Each scene shows the same named points in several views. A view is turned or mirrored, and shifted as a whole, has a little noise and may leave points out.
In the rows, zero is written as 100.

Scene 1
View 1
rodu: [111  91 106 101 122  61  90 101  95  92 108  98 120 107  92  92  96  52
  99  83  90 125  72  90  87  99 104  96  86 113 129  92 118 106  81  79
 120 105  88 121 105 100 112  95 101 114 120  99  95 121 104 103  90 108
 100 111  95  98 103  89  85  81 111 105 120 109 123 112 103 107  83  92
  72]
reg: [115 100 115  95 118  67 101 102 101  85 110  95 113 115  92 105  95  66
  97  91  79 119  86  81  90 100 100  97  98 111 120 100 121 100  88  91
 108  94  95 136 103  99 107  86  95 106 113  96  96 105  94 104 101 107
 104 109  83  96  98  91  80  82 111 116 111 101 119 115  95 104  79  91
  82]
goped: [112 105 112  93 114  68 113 100 107  88 106  93 120 112  90 122  89  74
 107  92  73 107  95  95  89  92  91  92 105 102 118 114 128 106  96 101
  97  93  97 136 101  93 104  74  87  96  98  97  99  93  98  99 105 105
 106 100  98 108  87  82  81  91 121 115 110  95 114 114  91 101  83 105
  87]
Zut: [114  93 111 103 120  66 100 102  98  92 110 101 113 110  96  93  95  66
  96  90  87 121  75  85  92 102 109 101  90 116 121  92 111 103  83  83
 116 102  94 126 104  95 110  95 103 114 119  98  98 121  98 111  94 108
  98 110  85  88  97  90  89  84 107 110 118 104 119 115  97 106  83  86
  80]
Tuv: [105 102 110 109 120  70 126 105 106  99 102 100 118 105 101 111  82  93
 112  97  77  93  87 106  94  90 104  95 103 103 112 113 113 111  93 101
 102 104 105 124 106  79 110  84  96 104  94 107 105 111  96 106 101 106
  97  96 103 101  77  80 105 105 120 107 124  95 108 116  89 109  91 100
  94]
gasuf: [110  87 109 112 124  65  97 103  93  98 109 103 112 105 100  82  94  67
  97  87  92 119  63  89  90 103 117 103  83 121 122  87 104 107  75  76
 124 112  94 117 106  91 114 105 111 123 123 101 100 136  99 113  89 109
  91 111  86  85  98  91 100  85 103 103 128 109 120 114  99 112  88  81
  79]
Befal: [ 97  98  96 108 124  62 111 102 103 101  98  98 133 101  94 110  87  69
 115  87  84 101  83 121  87  86  96  91  94  98 123 113 127 120  87  92
 106 114  92 112 108  87 111  84  95 102  96 104 100 110 110  98  90 107
 100  97 121 113  84  76  99  99 126  95 128 105 115 107 100 111  95 108
  81]
lur: [100 103 116 124 119  79 149 109 108 109  98 106 111 105 113 109  74 125
 117 104  75  70  83 119 101  89 115  98 107 106  99 116  98 117  95 110
 100 112 119 120 109  61 111  92 100 107  86 115 113 122  88 117 104 105
  91  89 103  94  61  76 128 122 118 103 135  88  98 119  81 115  99  96
 111]
soz: [113  87 110 109 125  64  92 104  93  95 111 102 111 107  98  81  96  61
  94  86  93 127  64  82  92 105 114 103  83 121 122  85 105 105  75  74
 125 108  92 120 106  97 114 104 112 121 127  99  99 133  99 112  88 108
  93 113  84  84 101  95  94  83 103 107 124 107 122 114 100 109  84  79
  77]
ladet: [106 100 109 111 119  71 125 104 104  99 102 101 119 105 101 110  84  91
 112  95  79  93  83 108  95  90 106  96  98 106 113 110 111 112  92 100
 103 108 103 122 108  79 111  88  98 104  96 106 106 114  97 109 100 108
  99  98 103  99  77  81 106 105 118 104 125  96 107 114  90 108  93 100
  94]
sos: [118 101 122  95 113  70 105 103 102  85 114  97 105 117  94 106  96  73
  96  95  80 118  86  73  93 105 104  99 101 115 117  97 114  96  88  93
 107  88 102 142  99  99 106  87  95 108 114  96  98 107  89 109 106 107
 104 108  74  87  98  92  82  83 107 124 109  96 114 118  91 102  76  87
  87]
meron: [116  99 112  83 115  63  86  97 101  78 114  90 119 115  83 108 101  43
  95  85  80 134  90  75  85 102  90  92  96 108 128  98 133  97  86  87
 108  86  87 140  98 112 105  78  90 102 118  90  92  96 100  96 100 106
 109 111  86  99 108  91  62  71 112 121 102 105 124 110 101  99  72  96
  69]
letut: [105 101 110 113 120  72 125 107 105  98 103 102 113 108 103 105  83  94
 109  97  80  95  80 104  94  93 108  97 100 108 111 108 108 112  89  97
 104 106 105 122 108  79 111  91  99 109  99 107 106 117  93 111  98 108
  96  99  97  94  78  83 108 104 116 107 128  95 108 115  88 109  92  94
  96]
View 2
letut: [107  97  86 108 121  89 102  88  96  88  81 101  92 115 109  85 102 110
 110 113 104 108 112  88  93  95  82 105  96 100 118 110 108 103  98 113
  73 102  87 102 109 101  88  91  87 107 107 107  91  84 106  95 111  89
 101  96 105 105  96 117 108  99 114  92  98  86 104  87  99 116 100  99
  88]
Tuv: [106  95  88 108 128  82 103  89  90  89  86  99  93 114 105  78 101 110
 111 116 103 106 111  90  89 100  81 103  96 102 119 109 108  95  98 115
  71  99  88  95 108 102  86  94  87 109 105 106  93  83 106  98 113  90
  99  98 103 102 101 115 111  98 116  88 102  88 106  86  93 117  96  95
  91]
ladet: [106  95  89 106 124  88 103  86  91  90  85 101  93 112 107  81 102 107
 111 117 102 105 111  89  92  99  83 105  94 103 117 107 108  98  97 115
  72 102  87  98 108 102  87  93  90 110 107 107  91  85 107  96 111  90
  98 101 105 104  99 115 110  99 119  91  99  87 106  88  95 115  97  97
  91]
sos: [100 119  71 103 127  98  99  81 106  91  96 110 100 112 119  97 104  96
 111  97 103 111  88  83  82 103 101 111 118  90 115 116  99  90 101  99
 109  97 108 100 100 104  87  81 106  93 100 106  90  81 102  80 108  97
 106  88  86 115  95 127 123  88 128  88 114  95  96  93 100 111 108  84
  93]
rodu: [100 103  78  91 121 121  98  69 101 103  93 111  98 100 116 101 109  96
 115  96 103 111  94  66  93 106 107 122 104 108 103 100  97  98  96  95
 110 101 109  99  99 107  94  89 117 104 124 105  80  91 106  75  91  85
  98 109  85 122  95 118 104  88 139  94  95  88 100 102  96 106 102  93
  95]
Befal: [102  77  91  94 134  98 102  80  84 105  94  98  98 106 100  74 105 103
 115 120  98 103 114  79  89 111  88 113  90 120 107  96 109  86  96 119
  78  95  90  86 101 103  86 100 103 122 122 104  85  90 109  90 102  85
  88 119  95 104 110 111 104  97 136  89  98  86 108  94  86 108  89  95
 101]
goped: [ 98 106  77 105 140  84 102  86  95  92 102 102 103 114 108  83 102  97
 110 108 100 108  96  88  77 111  93 107 116  93 116 114 107  78 102 108
  97  92 103  87 100 104  82  86 103 101  99 106  92  80 105  87 115  97
 101  94  87 106 106 124 127  90 131  82 118  93 100  88  94 111 101  82
 100]
Zut: [103 111  77  96 117 115 100  73 105  96  88 111  97 104 119 103 108  99
 114  93 105 111  96  74  94 101 104 116 105 100 109 105  98 103  97  93
 105 105 107 106 103 106  92  85 108  98 114 105  84  87 104  79  95  87
 103  99  87 122  89 120 107  90 129  96  97  88  96  98 101 111 106  95
  90]
meron: [ 91 115  68  93 139 110 100  72 106 102 109 110 106 104 115  98 107  87
 113  94 100 109  80  72  76 118 111 120 124  98 106 111  99  76 103  94
 128  90 120  87  91 106  86  82 124  97 108 105  85  83 106  67  99  95
 101  99  70 119 104 128 127  81 150  83 119  97  95  99  95 106 105  77
 104]
lur: [113  92  96 117 117  70 104  99  87  79  71  93  86 122 103  74  99 122
 111 124 103 106 125 101  97  84  65  94  83  99 127 111 112 111  96 124
  44 108  70 106 116  98  88  95  66 110 101 109  96  81 106 112 121  88
 102  92 123  94  93 112 102 111  93  94  95  82 107  80  99 121  95 105
  81]
soz: [103 110  78  93 105 129  97  68 108  98  80 115  93 100 124 112 110 100
 114  89 107 112  97  67 101  97 106 120 101 104 105 101  96 112  95  88
 110 110 107 112 104 106  99  86 111  97 122 106  80  91 104  76  87  85
 103 101  91 127  82 118  98  91 129 101  86  85  97 103 104 109 107  99
  87]
View 3
letut: [110 111 108 102 108 105  99 123  92 102  94  84 115  79 123 110 111 101
 100  73 117  94 100 115 104 107  80  88  83 105  96 116 104  97  88  81
  94  84 104 117 104 109 101 100 104 105  89 117 105  97 108 100  87 106
  97  95 118 102 119 103 120  99  76 103 105 109  89 101  93  82 103  96
  83]
Befal: [ 97  94  99  97 105 107 107 122  96  99  88  82 128  78 124 105 116 107
 103  63 106  80 109 116 108 115  88 102  85 104  97 115  98 116  81  62
 104  93 112 120 114  94 109 100 116  81 100 112 101  99  87  97 103  99
  85 109 122  89 112  97 127 101  85 105 111 106  86 112  93  69  94 102
 109]
reg: [104 106 117 104  99 119  98 105 100  97  95  86 117  80 103 107 113 109
  92  79 112  86 100 105  90  99  94 110  96 111 110 120 106  93  97  89
 104  91 109  87 117  85 112  79  99  91  87 112 108 113 118 113  92 106
  96 105 116 120 101  86 124  93  96 106 108 111 105 115  91  99 105  98
 101]
gasuf: [106  95 124  84  89 114  98  98  87  92  89  70 110 107 115 115 110 113
  88  68 117  79  95 110  99 109  71 118  83 114  90 124 118 106  93 101
 109  79 106 101 108  80 114  65 105 101 110 128 110  94 109 105  84  97
 102 118 101 111 118  96 121 100  86 115  96 117 100  99 103  95 105  99
  80]
meron: [ 95  98 119 105  97 128 102  95 105  95  94  88 124  78  90 104 116 114
  92  83 106  79 103 100  85  96 106 121 103 111 119 118 102  95 102  83
 110 100 114  73 129  68 119  71 100  75  85 107 111 122 119 117 100 105
  91 113 116 125  88  75 130  90 108 107 112 109 110 126  89 103 103 102
 122]
ladet: [108 110 102 102 109 102 100 126  94 103  94  85 118  76 125 111 112 100
 103  72 117  93 100 115 107 108  84  90  83 105  97 117 101 100  87  77
  94  87 105 119 104 110 103 101 105 101  91 116 104  98 103 100  92 105
  93  95 121  99 115 101 119 100  78 102 108 108  87 105  91  78 101  97
  90]
goped: [103 111 105 111 110 115  99 117 104 102  97  92 123  65 105 104 113 104
 101  82 110  91 102 107  95  98 103  96  97 106 113 116  96  90  95  76
  97  98 108  94 119  95 108  96 100  88  79 107 105 115 115 110  97 110
  93  96 125 113  99  87 124  94  94 100 116 104  98 118  85  90 103  98
 110]
Tuv: [108 111 102 106 112 103 100 128  96 104  93  88 118  72 123 109 111 100
 103  74 116  94 102 116 105 107  87  87  85 105  98 115 100  97  88  77
  94  88 105 118 106 111 102 103 104 101  87 113 103 100 105  98  91 105
  93  92 124 100 115 103 121  99  79 100 109 106  87 106  90  78 103  96
  90]
Zut: [102 101 121  94  94 116  99 100  93  94  92  77 113  95 110 111 111 111
  91  75 114  83  97 108  93 104  81 112  89 113  99 122 113  98  96  95
 107  86 106  91 115  82 114  72 103  96  98 119 109 103 115 108  88 101
 100 111 107 117 109  89 122  96  90 110 100 113 102 107  97  98 106  99
  91]
rodu: [ 99  92 120  90  89 119 102  96  94  93  90  75 118  96 107 109 114 113
  90  68 109  77 101 107  95 107  85 122  91 111  98 122 111 109  93  88
 111  89 112  92 118  73 115  69 106  85 105 118 109 104 106 109  94  97
  95 119 108 111 107  85 125  98  94 112 104 113 101 110  97  94 102 101
 101]
soz: [104  94 127  86  85 118  99  95  88  91  89  70 109 107 109 114 111 113
  86  68 117  79  94 107  95 107  74 122  86 115  94 125 120 104  95 103
 111  79 106  92 112  75 115  63 104  99 108 126 110  97 113 108  85  97
 102 117 100 118 114  90 122  98  89 116  95 117 105 101 102 100 105  96
  83]
View 4
reg: [ 88  91 127  93  99 104 118  96  93 105  90  88  99  86 103  86 111 112
  92  89 116 100  87  99  95 107 120 105  93 115  99 114 111 105 106 108
  93  98  90  84 100  90 117  76 103 104  86 100 103  96 111 107  82  91
 102 102 120 105  89 113  75  72 113 111  96  76 110  94  99 100  97  91
 116]
Tuv: [106 110  97  72  83  72 110  99  84 100  93  86 104  86  96  86 105 102
  87  97 114 109  76  95 113 109  99  82 104 100  91 105  99  95  99 115
 110 110  86  93 107 103  87  82  94 124  89  99 102 115 110  87  89  87
  89 104 116  96  95  94  95  87  97 102 114  84 120 113  97 112  90 107
 119]
soz: [ 80  82 129 100 115 115 107  96 102 101  93  93  95  97 107  90 101 104
  86  84 103 106 108 103 110  81 121  99  94 113 110  94 118 118 100 113
 115 106  79  91  98  83 121  77  90  84  79  94 107  88 106  91  98  97
 113 102 114 114 110 122  91  67 122 115  86  59 107  94  99  97  93  95
  96]
rodu: [ 82  83 136  93 105 109 109  97 100 100  98  94 108  92 107  86 105 106
  93  82 105  99  96 107  94  85 118 100  96 105 111 102 117 113 108 112
 110 100  86  85  98  85 120  71  94  90  82 106 108  89 115 105  89  95
 106  92 119 114 106 110  87  77 122 111  91  67 108  92 101 100  96  96
 105]
goped: [ 96  99 120  82  87  91 121  97  89 105  90  86 105  82  99  82 113 111
  95  94 119  99  73  96  92 118 114 100  97 110  94 122 106  98 108 107
  89  94  93  82 102  96 107  75 106 119  90 104 103 103 114 109  76  86
  94 100 123  98  82 101  74  80 105 103 107  84 112  98 100 106  96  95
 127]
Zut: [ 85  87 126  95 106 108 112  97  97 103  92  90  96  94 106  87 106 108
  88  87 109 105  98  99 105  93 119  98  95 113 104 102 115 111 101 113
 106 103  84  89 100  86 117  76  95  94  82  95 107  93 109  97  91  95
 108 103 117 109 100 117  86  71 117 112  91  68 109  95  98 100  93  94
 104]
gasuf: [ 84  84 124  96 112 109 104  98 101 100  93  92  96  99 108  90  99 102
  85  85 102 110 107 104 113  79 115  93  95 110 108  90 117 115  99 115
 119 109  77  93 100  85 115  78  87  86  80  94 108  90 105  87 100  97
 112 103 112 114 113 118  98  72 119 115  89  60 110  98  97 100  92  99
  96]
ladet: [101 106 103  74  88  79 108 101  87  98  93  87 104  89  98  87 103 100
  87  96 110 109  83  97 113 104 102  84 103 102  94 102 103  99  99 114
 112 112  83  92 104  99  91  79  94 117  87  98 103 111 109  87  91  88
  93 102 114 100  97  97  96  86 101 104 107  79 118 109  97 111  91 104
 116]
meron: [ 82  83 147  96 102 115 122  92  97 106  92  93 108  83 105  81 116 115
 101  84 116  89  85 105  75 107 126 114  91 116 105 122 117 106 115 105
  84  84  97  77  96  86 129  69 109 100  89 111 106  85 119 126  73  92
 103  93 129 107  86 114  63  71 121 108  93  77 102  85 102  97 100  86
 121]
letut: [100 105 100  80  90  81 111  99  87  99  92  86  99  91  97  87 103 101
  83  94 113 110  84  95 116 103 103  84 103 105  94 101 103 101  96 116
 112 110  82  94 107  99  92  81  92 115  86  94 103 111 104  84  92  87
  95 105 112 100  98 100  95  82 102 105 107  78 118 110  96 110  90 103
 112]
lur: [111 121  73  69  81  62 106 102  78  98  91  80  94  91  92  89  98  95
  76 104 113 121  79  89 136 110  93  71 109 100  85  92  93  94  86 119
 119 121  77 103 112 108  70  88  87 129  88  87  99 127  99  66 100  84
  89 115 104  92  98  93 106  89  89 102 116  82 126 124  93 118  85 112
 112]
Befal: [ 96 101 122  68  86  79 103 101  90  97 102  94 124  88  99  87 103  99
  95  86 102 101  77 109  96  91  93  84 106  86 107 102 109 101 111 117
 119 105  86  86 102  93  99  71  91 113  88 115 105 103 121 102  82  91
  87  86 122 106 109  84 102  95 109  98 108  80 117 105 102 116  92 110
 117]
sos: [ 89  91 120  97 101 108 124  93  93 108  86  85  90  87 104  85 111 113
  89  92 119 102  89  93 102 111 127 105  92 124  95 115 111 106 100 107
  89  97  89  85 102  92 115  80 103 106  87  91 104  97 105 102  86  88
 104 110 118 102  83 119  70  66 109 112  94  73 108  94  95  95  97  88
 114]
View 5
reg: [ 86  92  80  96  87  92 100 102  91  90 100  92  96  90 107 104  86  83
 124 118 102 112  97 113  79  87  95 120 111 110  73 116 117 107 100  91
 127  99 115  91  98 109  89 104 117 109 108 103 116 100 103 107  89  93
  88 109 108 102  87  82 106 112 103  91  98  88 120 105 100  94  93 113
 101]
soz: [ 84  88  68  99  99  80 100  99  97  96  89  89 118  85  90 115  91  92
 109 130  92 110  78 127  74 100  87 126 118  93  70 126 101 101 103 100
 122  93 118  77 112 100  81  95 102 110 118 114  96 101 102  94  92  90
 103  93 110 102  89  73 101 121  96 106  93  91 114 117  98  87  88 125
 104]
letut: [ 86  85  92  81  94  91 112 107 100  84 107 104 102  94  96 112  92  92
 109 110  83 102  90  97  88  98 110  90  99 100  91 126 105 100 114  92
 107 121 109  98 100 101  95  81 101  85 111 103 107  86  84  99 109 102
  98 103 104  98  97  99  86 110  94 106  98  88 114 111  94 104 116 123
  86]
gasuf: [ 85  87  71  96  99  79 102 101  97  95  90  93 119  87  88 117  93  93
 105 128  88 106  77 125  78 102  91 121 117  90  74 127  99 100 105 100
 116  97 118  78 115  97  81  92 100 105 118 113  94  97  98  91  95  94
 105  93 109 101  91  76  97 120  95 111  95  93 114 119  96  87  92 126
 102]
Tuv: [ 87  91  97  79  90  93 114 112 100  81 109 103  96  94  96 108  93  91
 110 108  85 101  95  91  87  97 114  86  93 101  94 124 106  98 111  93
 106 125 107 107  99 107  97  82 104  83 108  99 109  84  82 100 109 102
  95 104 103  98 100 102  86 105  99 106  99  87 114 108  93 105 117 119
  84]
ladet: [ 86  90  97  80  92  90 111 111 101  81 107 101  98  93  95 107  92  93
 110 111  86 101  91  95  88  97 113  89  96  98  92 126 105  96 112  93
 108 122 108 103 102 105  95  82 102  82 110  99 106  83  83  99 110 101
  97 103 103  98  98  99  87 108  97 108  97  88 115 110  91 102 116 120
  84]
rodu: [ 86 102  74  98  89  83 101 108  96  85  88  84 110  84  96 106  95  84
 114 125  99 107  84 120  76  92  92 120 109  96  72 124 104  98  96  99
 125  98 115  94 115 108  80 101 110 105 108 102  99  98  99 102  91  87
  90 100 109 101  92  77 104 115 105 105  92  89 119 112  97  79  85 112
 100]
Befal: [ 86 110  92  82  84  86 110 124 105  72  95  87 103  87  91 102 104  80
 111 115  92  96  86 102  83  94 114  88  83  92  92 132  98  86 101 102
 109 123 106 120 121 117  80  87 107  82 102  88  98  85  83 103 108  89
  89 103 108  95 104  94  88 104 108 115  92  86 118 109  87  83 102 108
  82]
goped: [ 87  97  93  88  82  96 106 112  93  79 109  95  86  94 112  98  90  81
 126 106 102 109 106  97  83  86 108 101  97 113  86 116 119 104 100  88
 123 112 109 110  93 117  97  99 120  95 102  93 122  91  94 112  97  94
  80 113 103 102  95  95 100 103 105  91  99  87 121  98  96 101 103 109
  93]
sos: [ 86  84  83  95  91  95 101  98  89  92 107  98  95  94 111 108  82  88
 125 112  99 113 101 108  81  90  95 118 116 114  76 115 120 111 104  87
 126 100 115  87  89 106  96 102 117 107 111 106 121  97 102 108  89  97
  91 108 105 105  87  86 105 112  97  86 100  88 118 103 101 103 101 117
 101]
lur: [ 88  77 107  69 101  93 123 107 105  84 120 116 102 101  90 118  91 102
  99 103  71  96  91  79  95 105 121  69  94  98 106 131 100  99 126  89
  93 139 107 101  94  94 103  65  90  68 118 106 105  77  70  90 123 112
 109 101  99  96 105 113  71 108  87 112 100  87 106 114  92 120 139 133
  75]
Zut: [ 85  90  76  95  93  86 102 103  97  92  95  92 108  88  98 110  90  90
 115 122  94 108  87 118  78  96  93 120 113  99  76 123 108 103 102  96
 121  99 115  85 104 103  86  96 108 106 113 109 105  98 101  99  93  92
  98 100 108 103  89  81 102 116  98 101  94  90 117 112  98  91  92 120
 101]
View 6
Befal: [ 93 103  95 125  77  80 115  89 104 120 106  98 100  90 119 118  92  95
 117  86 118 105  76 112  91  94 108 108  80 110 100  96 101 105 106  89
  94  91  99 114  85 108  83 107 110 103 102  90  85  86  94  94 104 103
  88  87  89 107  92 111 122 100 114 113  90 107  98  91  97 118 103 109
 110]
Zut: [ 99 100 111 111 101  76 122 125 100 100 103  88 112  97 112 100 107 109
  95  81  95 107  96 106 108  92 104 117 102  86 103 107 104  89  91 106
  89 108  82 112  98 101  98 108 115  94 101  81  98  84 107  93 107 103
  87  98 104 108 103  89 102  95 123 108  91  91 116  81  97  95  90 113
  95]
letut: [ 86 107  97 102  87  75 105 100  93 105 103  92 102  90 102 114  95  95
 113 102 107  98  97 113 103  93 113 111  90 102 105 106 114 101 106  99
  98  85  99 112 109  96  95 117 100 107  85  86  97  91  97 103 110 116
  85 103 102 107  84 103 109 104 113 110  82  92 112 105  94 102  99 111
  98]
goped: [ 86 101 120 100  84  78 118 104  95 115 100 108 104  82 133 111  93 100
 120  90  95  96  80  98 105  87 106  97  98 104  95  95 115 109  93 102
  76  93 100 102 109  92 113 116 119 105 102  99 100  97 105  92 105 101
  83  97  84 104 100  88 106  91 115 115  96  88 103  97 100  92 106 111
  93]
meron: [ 98  93 134 113  96  82 138 123 101 113  98 106 114  86 146 100 105 115
 106  68  85 103  77  92 106  88  95 102 105  91  93  94 104 100  79 109
  65 115  86 103  94  98 112 107 135  93 118  93  99  92 114  83 102  87
  86  90  83 103 118  78 101  84 125 115 109  86 102  74 104  88  99 112
  93]
lur: [ 74 114  83  91  79  71  88  89  87 103 105  88  94  86  83 121  89  84
 122 124 116  92 104 119 102  93 124 111  84 110 108 110 123 108 119  93
 113  70 110 112 121  92  92 124  82 117  70  88  97  95  86 111 114 128
  81 114 108 108  67 114 113 113 107 109  68  96 119 128  89 105 101 109
  98]
Tuv: [ 83 108  99 103  81  75 105  97  93 109 104  96  99  85 107 116  92  92
 119 101 108  96  90 111  99  91 113 106  90 105 103 102 115 106 107  95
  96  85 103 109 108  96  97 117 102 108  87  91  95  94  94 100 109 113
  82 102  95 106  85 105 112 104 111 111  82  95 109 107  95 102 102 110
 100]
reg: [ 94  99 122 106  94  78 124 117  97 105  99  97 110  89 126 103 102 108
 106  84  90 101  89 101 107  89 105 108 102  92  98 101 110  98  89 106
  78 104  89 105 104  96 107 113 121  96 103  90 101  91 108  91 105 100
  84  98  93 104 105  86 100  91 120 114  96  85 110  88  99  90  97 112
  94]
soz: [107  99 106 121 108  76 124 132 103  95 103  79 114 104 103  97 113 112
  86  77  97 110 102 113 109  93 103 125 102  79 107 113  99  80  90 108
  94 114  74 118  93 105  89 104 115  89 101  74  95  79 109  94 107 104
  87  98 111 109 104  92 100  98 125 105  89  93 121  76  96  99  83 114
  98]
rodu: [106  96 111 125  99  79 129 121 106 105 103  90 111  98 118 102 107 109
  96  73  99 109  88 107 102  94 100 118  97  88 102 105  97  89  89 105
  87 111  79 113  88 108  90 105 122  89 109  80  93  82 107  89 105  97
  87  90  99 107 107  93 107  94 124 111  95  96 109  74  98 101  92 113
 100]
gasuf: [106 101  99 121 106  75 118 128 103  95 104  78 112 104  98  99 112 108
  89  81  99 111 104 116 107  95 105 127  99  82 109 115 100  78  94 105
  99 110  76 119  94 107  86 104 111  90  97  71  94  79 106  97 110 107
  89  97 114 111  99  96 102 100 124 103  87  95 121  80  96 100  85 115
  99]
ladet: [ 87 106 101 106  82  76 107  99  96 110 104  96 101  86 110 115  93  96
 118  98 108  98  89 110 100  92 111 105  90 105 101 102 112 104 104  96
  94  88 101 110 105  99  96 113 104 108  92  92  95  92  98  99 108 110
  84 100  96 106  89 102 112 102 113 111  85  94 107 102  95 103 102 110
 100]
sos: [ 91  99 125  96  98  77 122 124  94 101  98  97 111  88 121 101 105 109
 104  88  85  99  96 100 114  86 105 107 108  89 100 103 113  98  88 112
  77 103  87 104 114  91 114 116 119  99  99  90 104  93 110  93 106 102
  83 102  97 105 102  80  94  93 120 113  95  81 116  92  98  82  96 112
  88]

Which points are out of place in each view (at most two, in the order of its rows)? Write - if all are in place.
view 1: goped
view 2: sos
view 3: -
view 4: Tuv
view 5: reg
view 6: ladet
